A landscape with many valleys, sampled at points; each row gives a point and its height.
From any point a ball rolls to the lowest of the 3 points nearest to it. It stops when none of these is lower. Distance is the straight distance between rows; heights are no part of it.
q_713: [  7.3  66.5  -4.5   8.6 -12.2 -13.9 -44.3   9.5]  height 713
q_459: [ -4.0 -18.2 -15.8   3.9  16.3   4.7   7.6   1.3]  height 690
q_549: [ -1.4   6.8  52.6  28.2 -19.0 -56.8  38.1  19.0]  height 519
q_880: [  0.1  35.4  12.1   2.6  12.0 -43.3  -0.9 -13.9]  height 195
q_749: [  1.2  37.8  30.6  27.1 -17.6 -58.2  -6.3   3.8]  height 120
q_513: [ -1.7 -11.6 -14.0  11.0   2.4  75.2   9.7 -29.3]  height 297
q_795: [ -1.6 -11.0 -14.9   8.2  16.6  40.3   4.1 -13.2]  height 229
q_219: [ -3.2   4.4  14.6   1.7   6.4 -46.8  19.4  -5.4]  height 364
q_394: [ -1.0  22.8 -21.3  26.0  12.6  38.4  -0.7 -39.4]  height 217
q_250: [ 14.0  79.3 -13.0  39.2 -22.4  57.4 -20.2 -21.6]  height 832
q_655: [ -1.1  43.3  -5.4  13.0  19.1  17.0  -9.6 -32.5]  height 355
q_913: [ -2.4  -6.9 -18.8  14.2  18.0  -3.8   6.2  10.1]  height 810
q_178: [ -7.0 -16.8 -25.4  28.1  11.6  14.7   6.4   7.5]  height 718
q_606: [ -1.9  48.9 -13.1  20.6  15.0  17.6 -10.6 -24.7]  height 40
q_751: [-10.3 -14.3 -22.3  36.2  18.1   7.8   4.8  26.9]  height 902
q_148: [ -0.5 -45.4 -18.8 -38.7  -3.3  35.3  -4.4   9.3]  height 88
q_346: [ -0.1 -59.8  40.5 -43.1 -36.0 -21.8  18.7  21.9]  height 714
q_590: [  6.2 -57.5   4.7 -49.1 -31.0   1.1  -6.6  25.1]  height 248
q_41: [ -4.6  37.1 -21.3  38.9   4.4  15.7  -3.6  -3.2]  height 466
q_882: [  0.2 -44.8  23.5 -10.3   5.9 -21.7  22.3   9.9]  height 450
q_637: [ -0.1  54.3  -7.1   3.6  10.4  -4.6 -21.1 -17.9]  height 534
q_69: [ 24.7  78.9  -2.6  -7.7 -21.7  -3.6 -49.6   1.6]  height 749
q_496: [  0.4 -13.1  40.1   7.1  -1.0 -41.5  26.9   8.5]  height 327
q_428: [ -6.0   1.4  10.7  -6.9  16.5 -34.4   9.1  -8.4]  height 398
q_226: [ -3.8  22.6 -13.4  38.3  11.6 -18.4   0.8  14.8]  height 388
q_678: [  1.5  29.2   8.5  -9.4  21.7 -24.6  -8.7 -23.7]  height 281
q_101: [ -2.0 -34.5  -5.2 -30.5  14.7   2.9   3.5   2.4]  height 116
q_28: [ -1.1  38.8 -21.6  28.5   8.5  46.3  -1.0 -32.0]  height 180
q_595: [ -7.0 -51.2  -2.4 -38.0  -1.0  11.9  -2.7   4.8]  height 69
q_849: [ 10.5  73.8 -12.5  16.6 -13.2  20.2 -33.9 -12.1]  height 753
q_836: [  1.0 -32.2 -15.9  -6.8  12.2  45.6   7.3 -16.3]  height 222
q_264: [  0.2 -14.6 -23.7  15.8  11.7  30.9   7.8  -2.1]  height 409
q_537: [ -7.3 -14.1 -12.8  -7.9  22.3  34.0   4.9 -31.0]  height 150
q_706: [ -2.6 -32.6  36.6 -12.7   1.5 -36.7  29.0   9.2]  height 363
q_604: [  3.0  73.4 -11.4  16.4 -10.7  -5.6 -32.0   1.5]  height 671
q_125: [  5.3 -51.1 -25.1 -37.1 -33.5  29.5 -16.4  27.8]  height 134
q_233: [ -3.9  10.7  23.0  28.0  -4.2 -51.0  11.5  23.3]  height 157
q_398: [  1.7 -49.0 -17.4 -37.3 -23.5  30.2  -9.8  16.7]  height 122
q_895: [  0.2  44.8   1.7  15.8   3.7 -25.3 -16.3   2.6]  height 383
q_418: [ -7.2  25.7 -20.5  40.0  10.5  27.2   1.2 -13.4]  height 376
q_424: [  2.5  -8.7   8.4   8.6  17.5 -23.8   4.8  -0.4]  height 565
q_813: [ -4.0  45.6 -14.9  20.3  10.6  32.3  -8.1 -15.7]  height 263
q_577: [ -7.0 -18.4  18.3  13.9  -3.1 -42.5  19.4  19.4]  height 291
q_731: [ -3.2 -43.8 -18.1 -51.0 -42.2  27.4 -21.0  23.7]  height 146
q_612: [  3.5 -62.1   9.3 -29.9 -16.6 -14.6   7.7  27.6]  height 485
q_73: [ -0.2  -6.1  -2.0 -14.4  34.7  15.5   7.0 -32.8]  height 313
q_646: [  3.6 -47.0  50.2 -12.7 -27.5 -24.0  36.5  25.6]  height 808
q_299: [ -4.5  27.7   7.6  16.1   7.9 -42.2   3.7   1.1]  height 290
q_312: [  5.6 -50.7  -0.2 -59.4 -42.6   5.3 -15.5  32.4]  height 189
q_931: [  3.3 -43.1  16.5 -34.9  21.8 -12.6  13.3  -9.5]  height 186
q_304: [  4.8 -50.8  25.7 -38.4 -13.8 -12.6  11.8  11.2]  height 608

Two balls start at each pair of points below. Name the first point that both come to, or write -.
q_751 / q_178 -> q_264
q_304 / q_913 -> -
q_312 / q_731 -> q_148
q_398 / q_219 -> -
q_69 / q_424 -> -

Call two points neighbours if one is among the 3 nearest of the other. Go from one point of each pair to the other, from neighbour to neighbour, staying as low as possible. Name the highest point that can't be avoided.
q_537 / q_880 -> q_459
q_595 / q_880 -> q_882
q_606 / q_28 -> q_813
